Points on a hilly landscape, in no order, each with its height.
A ball rolls from a point to whichever of its 2 nearest points has the largest drop for the distance, and stops where none of them is lower. Distance is the straight distance between rows; heights are no part of it.
Z380: [100 117 155 114 125  35 128  64 135 114 103 131 123 168 119 117 159 139
 113 156 124 124 137  99  91 120 156 128  92 104 148 120 135  66  93 142
 125  94 143 160 158 121 154 140 150 135 162 123 142  80 164 119 122 120
 134 131 102 102 108 165 155 122 162  95 143 125  78 131  46]  height 52.6
Z857: [108 106 116 133 173  99 138 123 136 148  80 113 149 151  99  91 111 115
 106 149 130 100 106 137  99 149 163 118 139 170 141 107 104 101 148 153
 104 141 139 124 136 185 103 141 109 144 126 169  88 115 174 176 131  68
 152 179 149 152 166 169  87 106 136 101 147 134 111 158 150]  height 55.2
Z817: [127 128 128 109 149 183 158 163 130 174 110 127 158 126 149 114  83 127
 137 109 166 155 149  98  91  99 129 166 122 136 134 163 102 165 115 159
 117 116 110 135 113 134  77  81 109 128  97 114 104 133  96 132 156 118
 132 123 140 125 156 121 132 150  59  95 134 164 138  66 222]  height 30.0
Z508: [144 174 137 141 110 116 100  95 122 119  73 103 136 182 174 126  70 134
 134 135 118  43 116 137 140 112 143  98 132 103 135 119 138 109 114  64
 115 164  97 138  77 159 164 144  78 143  83 123  89 105  94 134 143  70
 106 170  92 107 141 109 116 134  91 126  70  97 145 151 143]  height 67.9
Z208: [ 99 136 182  55 143 120 137  75 164 146 160 114  83 124 142 127 150 159
 168 145  96 139 146 191 144 119 117 104  93 125  61 122 144 144  83 186
 129 131 129 147 121 137 152 103 162 180 151 136 111 147 153 172 149 130
 137  65 144 106 145 122 134 120 147 148 125 139 126 128 195]  height 23.9
Z659: [161 148 132 140 116 106 122 110 128 129  92 159 132 121 141 151 129  98
 119 128 113 103 119 106  96 101 122 147 122 103 141 162 164  57 117  88
 142  85 104 174 150 112 175 114 129 100 115  82 173 103  84  84 130 151
  86 157 111 133 103 117 163 154 161  90 101 149 114 118  79]  height 51.2
Z338: [138 139 113 167  84  64 136  88 151  70 103 129 132 157 128 148 110 161
 118 121  64  78 136 158 174 123 119  99 130 132 105  52 133 158 101  86
  72 148 164 131 119 128 139 193 114 169 121 148  68 132 191 146 149  84
 181 110 153  68 140 140 135 132  95 115 108  73 125 143 136]  height 76.0
Z521: [164 106 143  69 119 166 138 140 136  99 172 130 117  79 108 138  75 142
 116 174 110 159  94 105 122 100  99 131 114 106 121 194 112 137 125  98
 122  84 122 120 136  72  69 150 162 130 226 180 241 128  97 152 154 156
  71  96  85 102 118  95 184 142 137 101 135 118 106  97  82]  height 54.0
Z853: [ 88 129 113 166 145 161 129 133  69 122 168 162 149  95 133 130 169 146
  78  91 134 113 146  71  60 148 135 128 112 130 113 167 106 129 148 130
 153 129 111 103 183  86 110 101 139  79 144 151 148 137 116  80 153 116
 175 149 127 174 107 207  87 128 188 148 186 121 154 126 136]  height 80.3
Z106: [155  98 105  97 131 108 107 161 185  91 178 110 112 121 109 129 135 142
 159 149 124 133 136 142 194 156 129  98 162 125 142  85 123 161 138 137
 130 157 130  90  68 123 113 144 136 162 135  79 135 149 151 133  90 156
 132  88 105  93 132  77 146 115  79 165 124  79 168 171  65]  height 51.1
Z625: [193 168 157 103 110 166 130  83 145 173  88 149 119  99 184 147  68 135
 170 132 136 135 141 137 121  80 120 167 105 125 101 152 149 185  98 102
  91 117 128 158 139 143 140  98 145 165  96 132 122 133 123 169 152 124
  96 107 133 112 161 112 151 143 104  69 115 125 149  97 232]  height 21.4
Z731: [ 33 104 159 157 112 161 119 119  97 135 122 144 119 159 101  80 109 144
 137 101 172 123 140 110 110  96 128 105 112 128 137 129  94 142 157 152
 126 147 127  99 131 124 125 147  91 113 113 184  75 170 120 120 153 107
 135 147 147 148 131 123  90 127 150 157 106 127 124 100 191]  height 23.5
Z514: [166 133 141 103 123 133  96 130 126 113 172 110 101 110 137 139 151 162
 114 153 161 127 143 121 128 134 105 110 125 148 133 204 106 147 130  91
 124 136 135 114 142  83 105 141 125 100 145  95 204 136 122 118 108 142
  88 138  93 130 100 128 134 149 133 109 137 115 129 152  76]  height 58.1
Z833: [ 92 133 127 173  88 114 135 104 114 102  43 124 149 186 160  99  72 126
 108 108  99  56 109 113 118 113 120 101 136  89 137  74 107 133 126 104
 108 166 125 160  78 149 140 173  74 151  99 168  35 129 120 121 156  62
 110 161 127 143 159 113 134 139 120 158  84 119 110 117 158]  height 70.7
Z910: [ 96 130 140 189 122 117 112 150  79 183 145 106 146 117 134 101 116  95
 112  77 201 173 135  71 174 136 150 149 145 125 133 167 149  74 171 145
 122 142 147 136 138 162 189  91 107 121 122 138  95 151 124  85 139 133
 131 174 130 226 145 140  90 132 119 113 188 164 135 143 153]  height 69.2
Z53: [167 159 121 118 129 116 135 114 156  91 103 116 115 162 157 185 157 108
 127 186  55  98  91 209 140 132  96 109 122 150  98 157 146 160 144  92
 149 144 131 128 136 109 129 137  96 117 139 111 189 104 152 117 127 115
 135 130 111  95  89 158 125 139 119 142  97  88 159 148 117]  height 64.3
Z560: [108 121 131 185 110 173 130 131  96 115 112 122 116 158 128  67 140  96
 145 143 190 154 111 127 134 121 148 128 157 210 158 109 105 146 150 133
 124 172 118  86 115 169 160 124 101 123  57 187  99 143 170 126 102 109
 144 139 132 159 161 125 107  99 134 156  96 106 133  99  92]  height 36.8
Z460: [195 147 145 133 170 120 129 150 139 136 102  83 175 120 119 129 167  78
 133 220 119 138 124 162 160 146 136 120 118 137  88 149 105 161 161  80
 159 129 128 153 151 118 161 133 139 123 119  75 122  69 170 147 101 100
  77 118 132 125 128 125 128 125  77  97  82 119  94 158  82]  height 60.1
Z183: [122 130 115 179  94  71 132  95 126 137 117 146  83 154 167 137 150 129
 101  87  83 112 136 144 152 113  99 135 139 131 156  54 192 116 109 136
 117 148 167 149  92 152 170 134 109 124 127  94 114 125 141 103 123 178
 148 126 128 145 100 161 158 146 144 131 154 143 123 146 138]  height 48.1
Z627: [115 132 157 137 108 123 112 116 121 144 163 103 124 127 125  74 118 161
 109  65 222 174 120  86 150 107  97 150 115 112 165 127  96 127 115 168
  86 155 156 105  94  89 145 127  87 131 120 149  75 131 143  95 139 175
 127 117 118 156 144 129 132 136  87 119 155 186 127 111 142]  height 74.8
Z837: [149 107 147 129 144 162 150 136 150  82 147 157 119  77 121 166 138  71
 174 162 136 173 120 142 226 153 133 127 176 156  72 147 151  91 168 142
 107 169 101  94 144 142 171  98 153 132  93 173 111 171 142  72 103 115
 151 123 152 176 132  85 116  94 117 162 127 136 188 177 137]  height 48.4
Z620: [123 113 117 134 133 148 130 141  89 166 143 154 166  99  73 117 147 129
 110  80 178 170 173 104  87 153 136 166 122 134 133  89  89 136 126 173
 119  79 144 156 165 125 148 148 142 130 129  96  55 146 145 129 108 163
 126 129 158 142 130 108 118 168 134 110 145 187 118  89 118]  height 54.5
Z660: [ 96 158  83 165 110  80 149  98 104 173 103 151  86 203 184 149 161 105
  87  48  40 131 123 152 136 126 110 118 127 133 144  65 205 122  95 125
 129 146 161 161  92 193 174  88 111 125 117  54 139 120 109 116 135 127
 141 117 130 143  92 173 136 179 133 118 138 167 144 142 199]  height 42.0
Z290: [110  86 115 155 115  79 124 141 132 158 156 144 108 105  98 139 179 138
 116  99 158 175 181 104 144 146 139 150 149 133 171  59 177 105 126 147
 136 105 173 149 137 137 158 120 178 117 141  78 120 130 130 125 118 186
 115 102 171 137 111 116 193 140 151 126 162 148  71 108 121]  height 63.2
Z93: [ 94 120 165  77 117  88 103  91 171 141 155  67  79 119 178 115 161 184
 175 158  89 140 142 208 166 134 126  82  95  96  77  87 177 185  80 116
 140 140 151 152  99 120 141 116 154 143 145 103 134 114 126 156 137 118
 115  58 146  71 151 119 148 109 150 147 107  89 115 169 190]  height 14.3
Z836: [104 131  82 165 128 152 133 124  85  93  84 148 165 189  99  86 123 123
 125 149 131  86  76 118 117 137 137 104 149 130 149 118  83  91 128 136
 132 107  73 134 102 159 171 151 106  98  66 129 112 142 129 146  81 142
 115 152 108 117 122 105 109 110 145 176  70 129 119 118  15]  height 25.6
Z779: [ 85 122 105 121 157  97 111 157 108 146 101  90 182 177 104  52 123 127
 107 114 194 147 118  88  69 141 170 126 118 100 202 112  79 114 123 158
 160 111 122 140  91 157 104 129 115 124 116 147  85  95 127 163 112  68
 116 156 115 122 155 109  88 103 127 134  99 128  86  96  97]  height 45.9
Z327: [125 123  63 107 149 144 133 145  91 102 111 175 145 158  90 158 179 120
 111 114  99 119  88 139  88 146 123 138 154 123 114 147  82 100 130 179
 149  89  68 126 139 139 140 131 151 110 138  61 159 130 144 151  77 165
 146 138 112 105 102 160 103 128 145 152 123 142 114 144  24]  height 33.0
Z656: [124 130 166 118 143 122 122 124 128 144 127 116 130 128 129 130  91 117
 147 160 128 110 111 155  93 104 155 116  93 100  93 150 151 113 148 105
 140 101 127 129 155 131 138 136 128 146 132 125 146 125  88 162 160 110
  78 127 109 103 108 100  97 110 135  89 117 114 109 119 168]  height 39.9
Z984: [163 108  76  96 152 126 111 159 149 110 177 126 135  84  98 137 170 130
 121 114 114 115 142 113 150 181 137 132 150 132 160  64 112 129 125 164
 142 147 119 105  91 142 102 137 160 164 155  75 150 111 135 135  56 188
 134 110  99 130 117 116 118 113 119 165 152 153 153 178  28]  height 46.4
Z84: [181 166 144 108 136 199  87 116 116 183 103 132 134 106 172 147  96 111
 171 134 130 140 146 145  78 103 134 129  97 129  83 181 114 225 110  86
 125 144  97 130 168 134 128  91 136 165  83  90 152 137 124 174 132 109
  96 134 123 117 153 128  84 139 115 103 112 115 179 118 205]  height 13.7
Z41: [125 131 110 130 163 122 121 106 124 160  98 130 100 144 142  87 130  97
  95 130 137  94  94 104  88 108 157 127 118 147 205 147 147  71 102 163
 145 169 109 126 115 190 129  85  97 118 135 207 128 106 155 159 115  96
 143 188 105 180 149 182  99  98 187 121 148 129 137 136 133]  height 60.5
Z987: [132 159  78 146 158  95 125 134  90 169 138 126  89 182 165  90 134 109
  57  91 106 122  95 115  85 124 116 119 132 142 205 113 146 105 118 172
 121 173 144 121 107 180 138  85 132 116 129 164 126  77 165 181 106 128
 137 174  94 173 125 215 109 135 166 123 181 150 115 152 124]  height 64.6
Z846: [112 114 127 123 115 133 141  99 159 110 157 177  78  65 130 159 137 102
 170  93 109 115 145 124 202 142 125 120 143 139 108 106 206  99 131 159
 118 179 129 104 129 164 135  89 156 146 121 167 105 165 112  86 133 161
 158 115 133 163 135 102 120 102 169 139 130 131 171 183 179]  height 50.3
Z882: [135 117 137 159 111 175 143 121 128  83 131 136 125 110  88 115 112  88
 173 142 187 162 115 127 208 126 131 141 172 192 110 127 110 122 175 127
 106 170 121  78 129 149 167 127 111 132  75 192  77 180 150  78 111 115
 160 133 156 161 145  98 110  93 102 129 105 110 170 127 105]  height 42.6
Z79: [110 151 107  85 137 137 104 110 109 131  96  84 187 186 104  85 100 154
 126 126 166  95 117  74  52 107 127 112  94  69 202 176  55 109  78 117
 147  92  72 130 107 117  94 115  98 134 144 156 135  68 104 177 112  72
 116 160 102  97 139 130  86 111 129 132  86 131 109  77  85]  height 41.1
Z402: [140 131 153 138 113 104  96 145 114 127 153  95 129 140 128 122 113 127
  96 138 196 120 120  71 114  89 126 111 161 142 139 232 138  58 148 100
  93 113 119  91 123  97 127 113  95  95 131 104 206 117 109 103 135 142
 106 146  96 146 112 131 131 117 117 102 138 146 114 146  70]  height 60.6
Z102: [124 141  64 119 158 165 123 153  90 131 125 164 124 152 147 172 188 124
  99 104  80 125 115 166  54 141 119 147 157 126 100 169 111 150 130 149
 175 142  69 121 117 134 129  84 152 120 124  40 179 115 140 135  89 131
 144 143 128 121  98 175  92 141 153 174 148 134 123 125 103]  height 25.7
Z171: [108 122 123 179 129 113 125 148  91 177 114  95 181 171 132  57  94 131
  86  97 216 185 117  55 111 119 119 130 155 125 191 133 111 110 163 170
  86 115 165 143 106 126 172 129  91 108 113 147  56 124 157 131 138 133
 134 159 131 213 150 159 126 142  98 114 175 173 119  96 140]  height 72.4
Z484: [122 132 139 125 110 185 137 135 120 146 120 165  97 138 152 126 117 125
 153 104 175 161 137 113 130  97  97 172 165 154 134 142 119 160 133 168
 107 144 106 118 101 119 132  98 113 109  73 139 103 155 136 105 141 163
 160 125 163 146 140 138 161 150  95 147 115 148 145  61 190]  height 36.5
Z652: [198 170 119  89 123 126 125 146 163 122 127 114 156  98 114 129  78 135
 120 134 148  92 105 108 143 136 116 162 126 110 149 114 116  89 113 112
 106 118 114 136  93 124  94 146 105 152 101 120  83 116  97 137 120 147
 119 161 105 112 154  86 128 138  75  94 111 136 136 132  99]  height 62.8
Z586: [118 125 113 160 121 197 123 155  92 146 100 158 139 102 152 138 116  82
 155  81 134 131 150 135 112 139 176 137 144 166  66 128 122 158 146 107
 159 136 111 131 159 177 128 107 117 132  79 120  87 182  96 102 117  80
 143 154 148 161 147 112  53 146 157 146 111  89 177 132 150]  height 24.2
Z667: [107 135 111 126 154 133 105 182 104 170 166 111 104 130 171 107 157 158
  82  75 149 109 140 121  96 135 166 127 127 105 140 157 148 132 113 110
 192 149 123  98 111 140  68  63 111 100 130 121 140 139  64 128 144 111
 133 147  96 147 112 147  68 145 168 136 181 119 153 153 184]  height 40.9
Z275: [146 147  97 140  97 107 158 105 155  79 132 134 121 136 158 205 155 121
 114 115   8 106 119 178 165 157  94 106 125 145  79  78 145 164 142 109
 145 148 153 144 131  95 127 157 118 148 159 100 153 124 185  84 120 126
 194  99 132 109  86 164 140 142 120 166 132 115 185 149  91]  height 66.6
Z978: [118 124 122 135 159 162 135 150 108 136 132 137 210 102  70  98 113 112
 101 101 180 160 117  47  85 137 138 163 121 127 156 150  76  90 145 158
 124  79 101 132 160 118 134 138 114 109 128 141  93 124 114  88 121 129
 160 160 135 171 133 135  84 113 135 116 151 183 146  96  87]  height 50.5
Z394: [167 140 153 129 176 104 112 141 131 128 118  91 153 155 125 143 143  92
 126 195 110 124 106 186 126 125 141  96 129 136  80 194 122 120 174  90
 129 141 116 129 159 112 160 128 105 110 152  58 191  84 146 133 110  88
  93 121 107 130  82 141  91 121  89 103 116 136 126 161  89]  height 62.0
Z640: [140 117 126 129 151 145 153 169  96  95 199 129 166  66 135 117 174 167
  84 118 135 128 122  80 116 165 124 143 112 115 112 178  71 137 126 131
 116 143  87  88 151  75  91 127 140  83 130 156 173 128  88  45 111 124
 178 116  99 177 105 171 107 106 132 183 180 156 157 154  96]  height 78.6
Z864: [129 157 104 167  97 118 155  88 124  61 113 140 127 163 148 143 125 149
 139 147  72  59 118 153 161 157  92  89 139 146 115 101  97 196 126  74
 108 162 119 125 119 102 141 170 112 134  80 149 117 134 202 139 121 131
 174 123 128  72 148 140 162 128  96 155 102  82 133 132  69]  height 77.9
Z497: [165 121  99 116 106 128 126 120 136 131 128 146 164  95  89 138 129 147
 121 104 135 133 156 128 134 167 114 147 134 142 128  66  85 158 111 137
  87  95 176 144 159 126 119 175 130 160 134  83  52 143 176 147 104 172
 115 130 135 124 126 113 139 155  98 101 155 150 136 131 106]  height 57.4
Z776: [138 137 151 134  99  96 113 114 123 102 125 112 140 135 120 101 126 153
 139 143 166 107 142 133 142 143 116 123 109 116 138  97  99 143 109 105
  89 118 153 133 121 103 145 186 104 138 112 110  82 135 149 148 123 136
  97 131 124 100 136  94 151 136 100 117 111 119  92 124 104]  height 60.0
Z3: [ 95 106 159 124 123  61 116 114 175  95 129  76 105 109 160 115 186 137
 165 161  70 110 145 179 153 138 137  88  91  89  96  56 175 152  84 107
 154 115 184 161  86  93 128 154 143 138 167 102 151 100 134 133 115 111
 137  74 139  87 101 143 155  99 162 160  95 103 108 156 125]  height 23.8
Z151: [160 115 116  89 122 143 120 178 162 105 185 108 114 141 109 162 129 151
 142 154 109 164 143 178 169 160 101 108 136 110  97 114  92 218 172 104
 135 152 151  89 119  94  84 162 158 143 152  82 139 151 165 158 118 131
  99  92 129  79 143  81 140 142  71 158 125  79 132 139 119]  height 54.1
Z525: [189 122 129  84 156 167 156 130 140 163 109 153 118 123 123 176 110  70
 178 180  88 172 132 189 138 125 128 133 148 201  79 160 152 179 173 143
 123 136 141 117 196 166 101 101 179 156 139 145 159 172 167 192 134 116
 106 114 144 115 151 101 117 121 105  98 139 107 159 138 191]  height 34.5
Z900: [100 123 112 121 117 128 122 178 114 109 153 137 117 137 109 163 112 177
 121 127 117  99 142 145 107 136 116 142 129 127 121 100 113 157 128 153
 132  63 172 109 136 103  71 162 127 120 157 108 138 159  87 145 148 194
 109 126 143  78 114 116 160 168 113 143 135  94  98  91 107]  height 50.1
Z517: [184 108 130  86 130 172 127 170 138 112 193 112 132  82 125 141 124 130
 112 179 138 162  94  80 119 126 115 108 127 112 131 219  98 135 143  70
 115  95 105 130 138  73  54 140 163 105 185 105 236 107  89  98 111 137
  71 101  81 133 133  86 155 163 129  91 146 128 108 155  40]  height 56.0
Z474: [ 66 121 148 163 100 199 116 158  89 138 120 143 127 112 122  91 131 104
 153  68 185 161 149 113 133  97 148 141 124 162 137 150 112 162 162 130
 147 161 145  85 165 151  92 108  86  97 109 190  90 178 100  93 155 109
 156 146 149 170 143 113  45 132 152 141 133 100 193 124 206]  height 13.1
Z75: [141 156 138 144 123 160 131 146 112 118 204 134 139  82 148 109 133 151
  83  55 159 139 136  84 145 146  99 162 117 121 146 124  95 150 122 164
 120 176 126  92 109  91 110 129 108 123 116 161 111 117 125  49 134 158
 179 123 117 171 130 155 122 146  85 158 189 178 184 132 127]  height 76.7
Z166: [117 124 146 154 112 126  98 154 112 150 157 111 132  63  98 110 119 110
 133  77 225 184 114  61 169 113 121 141 127 118 147 183 152  60 158 151
 118 127 126  98 156 116 151  88 119 112 130 169 134 142  82  67 144 162
 120 147 146 187 137 101  95 127 140 102 162 187 144 133 155]  height 66.3
Z490: [121 102 159  81 139 117 159 144 168 118 137 135 100  97 116 159  90 138
 130 179  53 127 101 189 155 106 120 133 134 130 101 120 186  71 122 163
 148  83 138 133 134 128 105 118 154 148 208 200 174 137  91 135 183 143
 115 102 135 103  96 121 176 125 138 117 140 120 109  97 169]  height 46.2
Z210: [113 120 110  98 157 174 125 158 116 165 107 101 183 160 121 105  65 124
 127 122 167 134 120  90  43  94 138 112 123  91 151 187  80 128 107 136
 134  92  79 121 126 142  69  82  93 131 141 137 151 103  97 176 141  69
 115 136 118 108 123 130  78 110 105 128 103 153 132  59 175]  height 36.3
Z80: [150 107 143  58 158 170 145 136 146  87 140 143 120  97  91 155  93 126
 140 197  69 143  78 161 102  86 114 142 111  88 101 151 119  93  98 145
 164  64  73 115 149 105  94 137 171 151 202 208 197 150  94 170 154 126
 110  85 120 100  92 129 159  95 153 146 117 100 117  78 123]  height 50.9
Z725: [121 163  85 139 155 103 144 130 102 144 103 157 109 176 177 177 176  98
  85  84  33 110 108 179  96 146 110 130 132 137 121 123 161 119 127 147
 154 151 111 150 105 160 155  84 117 126 136  44 181  96 127 123 109 131
 145 144 115 123  78 192 117 166 133 139 134 151 140 126 127]  height 33.9
Z886: [ 79 129 142 152 114 163 103 108 113 120 122 118 108 172 107  73 156 147
 165 129 198 159 142 138 113  94 127 114 117 151 170 148  90 171 116 129
 139 158 115  96 115 141 122 118  93 113  90 169 138 147 154 137 115 115
 126 133 144 101 127 113  99 109 143 163  75 116 137  77 152]  height 30.6
Z668: [160 128 152 109 122 133 126 114 155 112 122 146  86 127 122 156 112 108
 157 184 144 162 110 131 128  80  93 139 152 113 111 194 155  73 140 133
 103  95  97 124 140 100 172 118 148 119 129 128 190 133 109 116 132 173
  79 118 131 127 104 105 187 127 142 119 102 147 118  92 128]  height 46.9
Z212: [ 94 120 144 163 146 105 135 127  97 143 163 115 171 131 100  89 129 168
  79 105 177 128 126  51  84 158 149 136 109 126 190 143  98  96 142 146
 156 121 131 129 129  96 117 147 128  94 123 144 116  98 135  87 136 150
 161 150 100 162 139 170 125 113 143 127 177 157 103 131  50]  height 46.0
Z613: [ 75 115 176 131 112  18 112  83 135 128  86 102 116 173 141  98 132 153
 116 138 135 149 139 139 110 100 159 120  85  71 132  94 153  83 104 139
 114  79 168 158 135 126 130 161 143 124 163 124 112 107 121 145 161  83
 121  94 155  78 107 143 150 125 156  91 136 100  60 121 150]  height 48.7
Z78: [112  96 125 113 127 161 168 103 159 135 114 183  83  87 122 162 107  93
 187 121  92 123 155 139 158 130 159 137 143 192 118 105 174 140 147 159
 125 163 141 113 167 172  92 100 141 138 122 194 113 174 125 121 156 110
 147 119 161 150 171 107 128 110 168 114 129  99 164 166 211]  height 44.1
Z288: [160 120  89 135  80 132 134 147 157 108 122 144  85  84 153 153 155 136
 145 130 134 137 167 118 181 156 115 147 150 132 168  71 172 184 123  76
 133 142 158 142 103 129 133 125 148 100 109 104 133 131 146 122 104 174
 126 123 140 121 141 106 199 141 135 118 113 103 143 134 119]  height 68.4
Z748: [144 135 167 107 112 112 114 102 135 113 167  89 111 159 134 143 146 145
 159 168 118 162 147 192 187 150  86  84 116 125  88 155 103 201 152  76
 112 174 162 113 138  61 150 180 142 122 157  79 146 131 172 136 116 119
  67  95 118 100 119 105 156 138  95 145 108 110 111 162 101]  height 56.1
Z505: [ 91 127 106 198 160 154 139 125  68 161 157 164 126 107 144 148 172 122
  75  63 114 119 169  86  83 165 128 139 129 164 168 117 152 150 153 129
 145 164 158 137 166 123 138 114 165  87 138 139 130 114 125  99 149 129
 170 157 178 189 127 210 150 135 178 137 201 124 127 123 184]  height 82.5
Z163: [ 93 129 115  95 132 156 113 171 119 150 171 136 105 127 125 128 117 159
 111  86 158 135 136 127  90  93 141 165 120  96 142 129 122 117 104 154
 171  86 122 102 109 128  61 108 107 116 142 114 144 153  60 118 144 163
 109 108 124  99 112  98 116 156 136 137 140 128 123  97 163]  height 46.3
Z33: [ 79 133 192  91 105 165 136  86 148 139 147 147  67 106 154 154 133 152
 182 119 125 119 152 179 146 124 123 122 122 128  43 148 148 163 138 134
 136 165 144 128 134 120 150 100 145 123 115 170 113 153 129 118 168 135
 160  91 154 150 133 144 129 115 152 141 117 132 147 123 232]  height 29.9
Z645: [208 138 131 103 140 150 178 130 175 159  95 152 126 100 147 175  77 101
 174 155  91 165 155 149 145 119 155 155 138 171 100 129 158 197 142 101
 104 132 148 142 165 151 102  94 179 146 111 134 125 148 152 165 154  99
 112 100 153 103 195 103 168 130  75  62 124  81 141 127 199]  height 28.8
Z849: [ 85  97 159 143 121 121 147 102 143 150  74 146  92 144 133 148 125 109
 164 146  87 112 143 170 115 106 148 120 131 165  82  94 159 148 153 151
 109 150 158 154 150 158 124 134 132 135 116 157  97 158 155 149 166  97
 155 119 178 126 143 133 119 124 146 132 115 111 126 132 219]  height 37.5
Z70: [ 67 126 138 168  93  77 118 123 136  80  83  95 120 152 139 103 118 153
 118 131  69  43 129 152 155 115 136  99 108  97 118  51 146 120  97 103
 127 121 141 142  82 142 114 196  94 176 148 167  92 125 120 161 174  87
 152 141 126  78 141 133 119 123 146 157  83  86  94 131 154]  height 73.6
Z698: [150 121 132 166 100 148  93 162 104 136 133 106 155  97  89 131  98  90
 119 137 229 189 121  37 149  92 132 148 164 144 108 217 153  34 162  99
 113  64 101 101 167 115 172  85 116 104 114 143 182 136  81  88 138 138
 120 136 139 158 127  90 117 111 139  90 131 150 117  92  83]  height 63.3
Z388: [130 129 153 109 155 127 126 151 140 133 163 119 105 101 164 147 130 135
 118 150  99  93 128 174 112 120 156 118 121 110  92 181 174  96 124 103
 166 137 113 110 154 122  94  94 119 120 151 139 180 132  78 114 162 105
 125 130 104 135  88 135  81 111 157 113 165 124 140 156 188]  height 34.1
Z197: [136 104  94 118 156  96 136 125 118 128 167 144 144 110  87 131 179 162
  80 113 118 126 137  89  98 174 154 143 118 116 162 125  92  99 129 150
 160 111 121 139 142 115 102 136 167 116 159  82 167  89 142 123  94 170
 134 137 108 129 118 170 138 125 135 119 169 169  88 156   7]  height 40.2
Z732: [122 125 103 142 116  95 155 109 152 132 160 157  93 113 131 156 120 110
 127  82  61  85 139 125 192 125 114 120 145 133 132  60 220  68 109 177
 125 147 146 141 120 171 134 114 133 172 154 103 108 152 111 101 137 180
 164 100 133 136 106 116 138 138 116 133 155 170 150 180 158]  height 54.2
Z333: [154 125 115 105 128 188 147 131 153  83 107 151 120 135  99 153 100 123
 152 180 148 152 111 122 147  97  74 161 148 141 140 161  92 116 129 154
  89 101  81 111 115 104 125 131 127 115  82 144 139 165 124 107 111 172
 119 126 157 119 134 108 179 133  99 153  85 152 135  73 120]  height 42.3
Z226: [140 112 149 123 107  65 142 122 190  96 132 103 116  88 141 129 142 156
 126 142  80 113 137 140 186 154 137 118 109 115 128  66 171 109 104 121
 130 131 173 168  95 104 118 162 125 135 173 141 143  92 129  99 120 141
 124 118 127 112 104 131 182 101 124 141 137 131 101 161  98]  height 32.0
Z504: [135 142  81 107 160 166  90 133  93 100 102 129 165 171  77 111 168 103
 147 174 132 120  73 159 114 129 135 121 148 142 136 155  89 114 117 157
 151 113  50  96 114 152 152 143 116 121 104  89 131 136 132 167  58 129
 113 138 112 113 106 129  81  96 133 175  73 112 132 159  19]  height 33.2
Z228: [140 105 159 116 122  60 157 123 181 148 153 115 109  98 113 161 100 147
 128 126  81 157 120 160 184 129 131 129 112 120 110  92 205  50 124 163
 108  89 184 164 124 123 117 133 157 151 194 131 162 115  78  97 142 165
 101  95 138 116  92 102 179 142 106 115 169 175  88 141 138]  height 39.8
Z549: [109 113 141 133  78 100 126 139 162 141 143 147  82  97 137 148 171 146
 168 112 120 171 174 148 154 135 137 132 145 139 137  87 198 149 143  74
 151 117 204 156 139 115 150 134 169  86 149  76 159 138  99 123 123 184
  99  92 146 124 107  99 182 131 181 122 123 106 102 123 146]  height 66.1
Z37: [130 149 124 104 127  89 140  73 115 134  76 157 144 143 119 134 113 117
  84 125 128 107 138  40  69 109 128 150  93  86 160 154 136  39  97 127
 136  75 100 180 166 117 162 128 131 126 159 146 130  83 134 123 154 119
 148 167  97 136 121 162 152 136 188  76 128 143 116 103  79]  height 55.3
Z449: [122 125 172  97 148  67 117 107 139 151 103  85 125 145 135  92 133 144
 149 188 131 139 128 164 109 114 151 114  76  78 119 117 150 132  82 141
 109  86 128 153 140 143 121 145 165 151 144 127 123 101 114 213 140  71
  89  95 135  60 134 115 130 110 131  90 125 102  57 128 203]  height 44.6
Z653: [149 144  86 124 124 144 157 110 144  57 128 132 140 157 110 131 130 146
 147 149  92  99 104 137 153 157  87 109 149 132 133  98  46 190 106 144
 120 142  99 102  78 107 125 171 138 160  87 118 112 140 208 142 104 143
 179  92 126  78 174 117 192 127  56 181 104 103 134 105  49]  height 79.4
Z74: [ 89  72 121 188 143 133 143 127 102 168 144 167 156 112 105 128 164 141
 109 100 151 146 161  89  98 154 121 162 153 130 173  65 139 120 116 182
 125 105 130 177 127 102 168 139 174 105 120 115  68 108 123  89 109 178
 175 116 183 180 128 138 201 150 126 140 164 169  92  74 114]  height 58.9
Z50: [166 173 132 125 134 144 130 138 148 101  91 100 172 131 118 124  61 122
 129 136 146  39  96 111 136 123 125 135 130 105 156 137  97  77 139  61
 119 141  88 112 105 133 114 167  74 137  90 157  80 119  83 140 143 102
 130 197  97 121 157  86 100 112 119 128  83 107 147 143 115]  height 65.3
Z264: [174 144 175 142 109 151 132 134 143 107 136 109 160 114 120 141 133  89
 173 195 115 148 129 155 199 151 114  98 128 122  80 130 113 194 166  39
 146 150 160 140 147  83 169 184 148 115 123 105 113 119 164 128 121 116
  58  92 123 109 126  63 159 122  96 132  70  93 111 148 104]  height 58.0
Z908: [141 163 123 138 113 163  86 118 112 171  83 128 134 132 201 129  92 123
 131  87 138 109 159 136  83 127 145 121 107 115 104 146 123 189 121  64
 136 143 130 159 128 146 132 106 115 140  79 113  95 142 105 145 145  71
 106 181 118 128 157 137  68 145 154 119 104  94 173 147 203]  height 21.8
Z671: [122  99  98 117 180  81 121 162 130 145 109  97 189 151  82  78 146 136
 103 125 135  94 105 156  92 174 166 128 126 127 150  75  64 136 121 143
 130 127 135 110 104 175  81 159 125 146 128 129  92  68 163 199  89  82
 151 170 130 115 171 155  73  98 113 108 135 145  89 154  85]  height 50.8

For each start below, name the point where the ball stops.
Z987 | Z817
Z41 | Z817
Z37 | Z817
Z837 | Z474
Z75 | Z93
Z514 | Z93
Z846 | Z93
